Points on a hilly landscape, in no order, each with its height.
A climber steps from a point to the highest of its 3 nearest points, and stops where none of them is higher. Distance is the straight distance between rows; heights are no part of it.
rolaf height 444: 98  114  77  96  109  95  112  102  109  95  101  114  100  87  111  92  88  119  112  104  81  96  87  104
tomon height 282: 149  57  102  46  149  95  59  137  102  89  78  82  79  95  53  71  127  100  84  100  74  126  110  105
febot height 505: 74  122  109  133  64  109  111  80  96  104  121  105  115  107  107  124  87  99  112  100  119  89  97  90
Zute height 567: 93  91  127  120  89  103  95  76  102  116  107  86  94  112  100  113  97  78  81  104  129  81  95  83
nusi height 495: 122  87  86  73  132  94  92  113  108  94  82  100  86  94  93  81  103  111  99  99  81  109  92  106
veful height 586: 78  102  136  139  71  106  101  67  93  118  115  84  101  114  94  121  107  83  87  100  147  85  94  79
zez height 566: 79  134  72  115  77  113  112  111  83  84  102  120  123  106  111  107  97  117  138  89  93  121  110  118
bizi height 169: 110  74  134  97  89  107  83  123  69  113  77  76  97  146  83  100  137  55  83  75  126  126  154  113
kub height 413: 62  137  108  142  42  121  112  92  73  95  119  108  134  123  112  133  101  100  135  85  121  112  125  105
durid height 17: 76  124  79  110  80  87  132  100  126  94  135  121  116  57  129  112  71  129  120  117  76  72  75  91
Lepa height 432: 93  117  71  90  108  116  98  119  77  67  73  118  115  103  83  92  121  124  128  83  91  148  126  126
Mimo height 580: 116  83  108  90  112  97  89  99  104  110  95  92  86  111  100  92  94  83  84  101  102  90  95  100
Debu height 488: 87  127  56  84  115  111  104  119  90  63  81  124  118  87  90  94  115  153  140  91  73  136  108  120
muv height 462: 74  129  106  130  57  117  108  97  70  100  103  107  124  130  107  119  111  92  123  80  120  120  131  111
dopib height 344: 109  95  95  92  115  78  121  87  127  110  114  105  91  68  120  91  78  111  84  122  86  69  74  87
Bidut height 501: 90  112  99  109  81  118  98  113  67  92  77  105  111  131  93  102  124  87  115  76  113  139  144  124
pubi height 500: 101  103  95  99  105  93  110  89  114  106  110  104  97  89  112  97  82  104  93  109  96  79  83  94
vori height 509: 105  73  142  114  101  99  86  76  102  123  107  72  85  108  93  111  100  68  65  107  137  72  91  79
zodo height 461: 131  79  83  53  148  90  86  118  118  85  76  93  81  83  77  75  116  127  95  105  66  115  90  104
ponos height 454: 97  113  80  96  102  112  97  112  86  88  83  112  107  111  96  91  109  106  119  87  96  128  114  120
geze height 324: 127  63  126  86  117  97  73  110  95  119  93  76  84  125  88  94  108  62  72  96  109  96  106  97
nub height 158: 130  67  113  79  119  103  70  131  88  101  76  83  86  122  75  84  121  71  85  89  100  128  123  113
mar height 474: 84  134  47  83  117  99  114  120  107  63  89  127  114  71  96  96  113  172  146  104  55  121  92  112
nudo height 351: 118  76  114  90  112  101  80  110  92  110  87  86  89  124  92  95  108  72  81  94  106  105  109  103
Basit height 492: 125  66  124  85  132  77  104  75  124  122  112  80  77  69  110  94  80  82  55  126  102  56  72  76
Zegar height 26: 85  117  81  100  95  74  132  96  134  99  130  120  106  46  130  105  71  133  105  122  73  68  72  85
Kelir height 513: 81  118  105  126  76  108  109  82  102  105  120  106  112  102  108  115  83  98  104  104  116  84  93  90
kibo height 163: 136  63  112  73  129  97  69  126  96  105  84  81  79  114  77  81  116  73  80  97  94  114  107  108
rused height 450: 98  94  119  111  102  92  108  71  116  115  116  95  92  83  107  106  79  90  75  116  116  67  78  81
sor height 553: 84  94  137  137  79  102  100  67  104  118  116  81  92  101  95  117  97  82  79  105  144  76  86  76
pav height 475: 60  125  125  153  41  114  111  75  88  101  129  97  122  108  102  138  101  100  117  95  137  91  97  84
Kedop height 220: 119  84  100  82  119  102  83  116  94  100  80  92  89  114  89  86  111  85  94  90  98  117  110  111
bago height 401: 127  78  102  77  126  92  86  106  107  106  91  90  82  104  96  83  99  87  83  103  91  99  91  100
Pelu height 456: 86  124  81  108  85  120  103  116  69  78  78  115  118  116  93  102  119  105  130  78  104  147  141  129
zuge height 579: 89  105  117  115  74  114  98  105  69  104  83  97  109  139  98  109  126  74  106  75  122  129  146  116
dere height 299: 145  58  106  63  145  77  87  106  122  116  98  77  68  79  97  77  95  90  68  115  74  77  77  96
mabed height 483: 100  71  156  124  94  101  83  74  97  126  108  62  84  118  85  114  114  64  63  101  151  74  91  74
Gafil height 481: 66  119  127  150  50  112  107  71  93  107  126  94  113  110  99  130  103  95  106  97  143  89  98  83
Sotis height 445: 95  89  135  108  80  109  90  100  74  116  88  84  100  145  96  109  126  64  86  80  133  112  136  101
mupav height 15: 72  127  67  100  83  73  139  110  135  90  134  124  117  42  135  108  72  144  123  120  59  73  72  92
pon height 486: 92  116  87  107  94  104  107  97  98  98  102  112  107  103  111  100  90  105  112  102  98  99  96  104
givuv height 381: 115  82  99  79  117  111  78  129  82  84  68  95  97  118  74  87  127  88  97  80  98  143  133  122
sek height 502: 76  133  71  112  78  101  120  108  105  90  118  121  119  82  120  109  78  126  133  103  80  93  87  105
luz height 491: 81  121  103  120  67  119  107  109  60  93  82  104  119  134  101  110  128  88  122  72  119  142  156  127
Bopan height 504: 123  82  85  55  140  102  78  125  102  75  69  101  91  95  70  79  123  122  102  96  75  134  105  110
gab height 27: 116  97  76  76  128  84  106  105  120  97  91  106  86  78  106  79  97  124  100  110  71  94  81  102
lebo height 251: 132  71  104  72  135  80  98  96  121  116  100  87  75  81  105  81  88  90  70  116  85  74  77  91
Meno height 512: 97  100  104  111  97  89  115  78  121  110  122  104  97  74  114  106  75  102  84  119  105  67  78  79
Vagem height 273: 141  61  112  70  136  91  77  112  107  115  96  78  75  103  89  81  102  74  71  105  90  89  90  100
zuroz height 400: 92  122  62  93  106  89  121  111  115  86  104  120  105  73  114  91  92  142  123  108  66  95  82  106
pezad height 345: 107  86  112  95  100  110  84  116  76  100  77  93  98  131  86  94  125  72  96  80  113  131  134  117
Dakek height 527: 85  107  119  124  81  103  104  74  103  112  116  97  102  105  103  116  89  89  92  107  124  80  92  85
muvoz height 508: 93  111  97  109  90  111  98  103  85  99  91  107  107  120  104  102  102  90  109  90  108  116  115  111
pek height 365: 104  75  147  108  92  104  82  92  83  123  98  75  92  139  89  108  121  60  71  88  136  95  117  88
rapu height 337: 113  85  108  90  117  79  110  79  126  113  114  94  87  70  114  94  78  99  72  121  96  64  75  80
fol height 559: 71  135  83  127  63  110  115  98  90  91  119  118  127  100  113  119  84  111  133  96  97  101  101  107
Maguf height 434: 118  82  111  89  118  92  95  91  110  114  101  93  86  98  105  92  86  88  80  108  99  79  86  93
der height 525: 60  128  88  130  56  100  128  92  115  88  138  115  126  69  121  130  68  119  123  110  95  74  80  85
zit height 560: 89  109  104  117  89  98  109  78  113  108  120  106  102  90  110  110  78  98  93  112  109  75  84  85
fudu height 363: 134  73  97  66  139  86  90  109  116  106  88  87  77  89  97  78  100  99  82  108  78  93  84  102
mifu height 602: 74  137  79  125  66  116  110  106  80  85  106  119  129  110  111  116  95  109  140  89  97  119  117  117
sife height 402: 98  113  76  99  103  87  119  98  120  100  114  115  100  75  117  93  80  124  108  113  76  80  80  96
lolog height 529: 86  132  64  103  95  107  109  114  91  78  96  123  116  98  105  98  100  126  134  93  83  122  102  120
rigu height 496: 76  111  131  136  62  113  101  77  81  111  110  96  113  130  101  120  114  83  101  89  139  100  117  89
gek height 429: 129  80  86  65  138  87  91  112  115  97  84  95  78  89  93  76  106  112  90  106  73  104  85  105
kofa height 503: 87  130  57  94  107  103  110  118  100  73  92  124  113  84  102  95  103  146  137  98  71  121  95  115
zeso height 241: 122  66  120  87  104  107  71  134  76  102  72  81  92  132  72  89  134  62  84  80  111  134  144  117
lufa height 323: 129  71  96  65  132  105  70  131  93  83  70  93  91  107  67  81  126  93  94  89  87  136  120  113
lituk height 523: 82  126  93  120  76  111  109  96  86  100  107  111  117  116  107  111  94  101  122  95  106  107  109  107
Kesuf height 91: 121  87  90  77  130  80  110  96  126  108  100  99  82  72  113  81  87  113  86  117  75  76  77  94
kolev height 539: 113  97  76  68  133  101  90  117  105  79  76  108  95  90  84  81  116  128  109  98  75  123  96  109
dap height 538: 76  126  90  122  69  103  116  91  103  96  124  116  117  92  115  117  77  110  115  106  99  85  90  94
resom height 305: 151  58  100  53  152  82  79  120  119  106  88  77  70  86  82  70  111  99  76  111  70  98  84  101
lezu height 614: 124  61  131  93  125  88  88  80  114  125  109  72  76  89  98  98  88  70  58  115  112  62  81  79
nivi height 514: 86  112  108  117  82  108  103  86  92  107  107  106  108  115  108  111  93  93  105  101  115  95  101  95
tezo height 441: 102  100  93  93  101  113  90  120  77  84  70  104  102  121  85  91  122  93  109  82  103  142  132  124
pemek height 433: 117  72  131  96  109  100  82  89  98  121  100  76  85  121  93  102  102  65  73  101  120  87  102  88
Nefef height 511: 93  91  126  122  94  100  102  70  111  115  116  86  92  94  102  111  88  84  77  110  130  69  83  77
Ritis height 494: 74  123  114  134  61  113  106  80  86  107  117  103  118  114  105  122  97  95  110  94  127  96  106  94
zir height 493: 60  130  101  141  47  112  116  88  96  91  132  110  128  95  112  135  80  112  128  100  111  87  93  90
nogi height 536: 84  117  93  116  87  95  118  86  114  102  122  111  109  82  116  109  74  109  103  112  95  75  83  89
Gerin height 167: 105  98  92  91  115  70  129  88  136  110  123  110  92  49  126  94  76  121  85  129  77  63  72  82
gamiz height 537: 79  134  65  111  82  110  114  112  91  80  104  122  121  96  109  105  93  125  142  93  83  115  102  116
zubi height 582: 103  101  102  101  101  106  94  102  92  103  92  102  99  119  102  98  101  86  99  94  107  109  107  107
reg height 581: 110  104  77  81  120  100  96  112  103  88  83  109  96  97  96  84  106  118  111  98  81  116  96  112
kopo height 526: 74  119  104  133  69  101  118  77  113  102  129  108  114  83  110  122  76  106  102  111  114  75  83  82
fibe height 439: 104  88  122  104  92  107  88  98  86  114  91  91  96  131  98  104  111  72  86  90  120  105  116  100
ramir height 551: 88  108  119  119  81  107  97  85  88  110  103  97  106  126  103  113  102  84  98  93  124  101  111  97
Bup height 422: 113  93  94  88  117  94  96  102  105  102  94  100  89  99  103  87  93  99  93  104  91  95  89  102
kodi height 542: 103  108  70  77  122  108  96  118  96  73  76  116  104  93  87  86  117  133  119  93  78  132  105  116
lezi height 524: 109  98  70  58  139  102  91  118  103  66  72  113  98  88  76  84  122  145  115  97  70  133  103  107
rono height 219: 116  87  99  85  126  72  118  84  132  116  111  98  84  60  121  89  79  107  75  124  82  63  72  82

Where does a climber stop that starts at each point below?
mar -> mifu
dere -> reg
lebo -> reg
zuroz -> mifu
geze -> Zute
Gafil -> ramir
pav -> ramir
lufa -> reg
kibo -> Mimo
tomon -> reg

Call two points neighbours if one is among the 3 nearest of the other. Go from one point of each pair to the other, from neighbour to neighbour, staying as high as possible. Name the lowest point that can't be avoided.
zubi, lezu -> muvoz
zit, zuge -> muv
reg, lezu -> Debu
dap, lezu -> vori
mifu, zit -> nogi
dap, ramir -> nivi
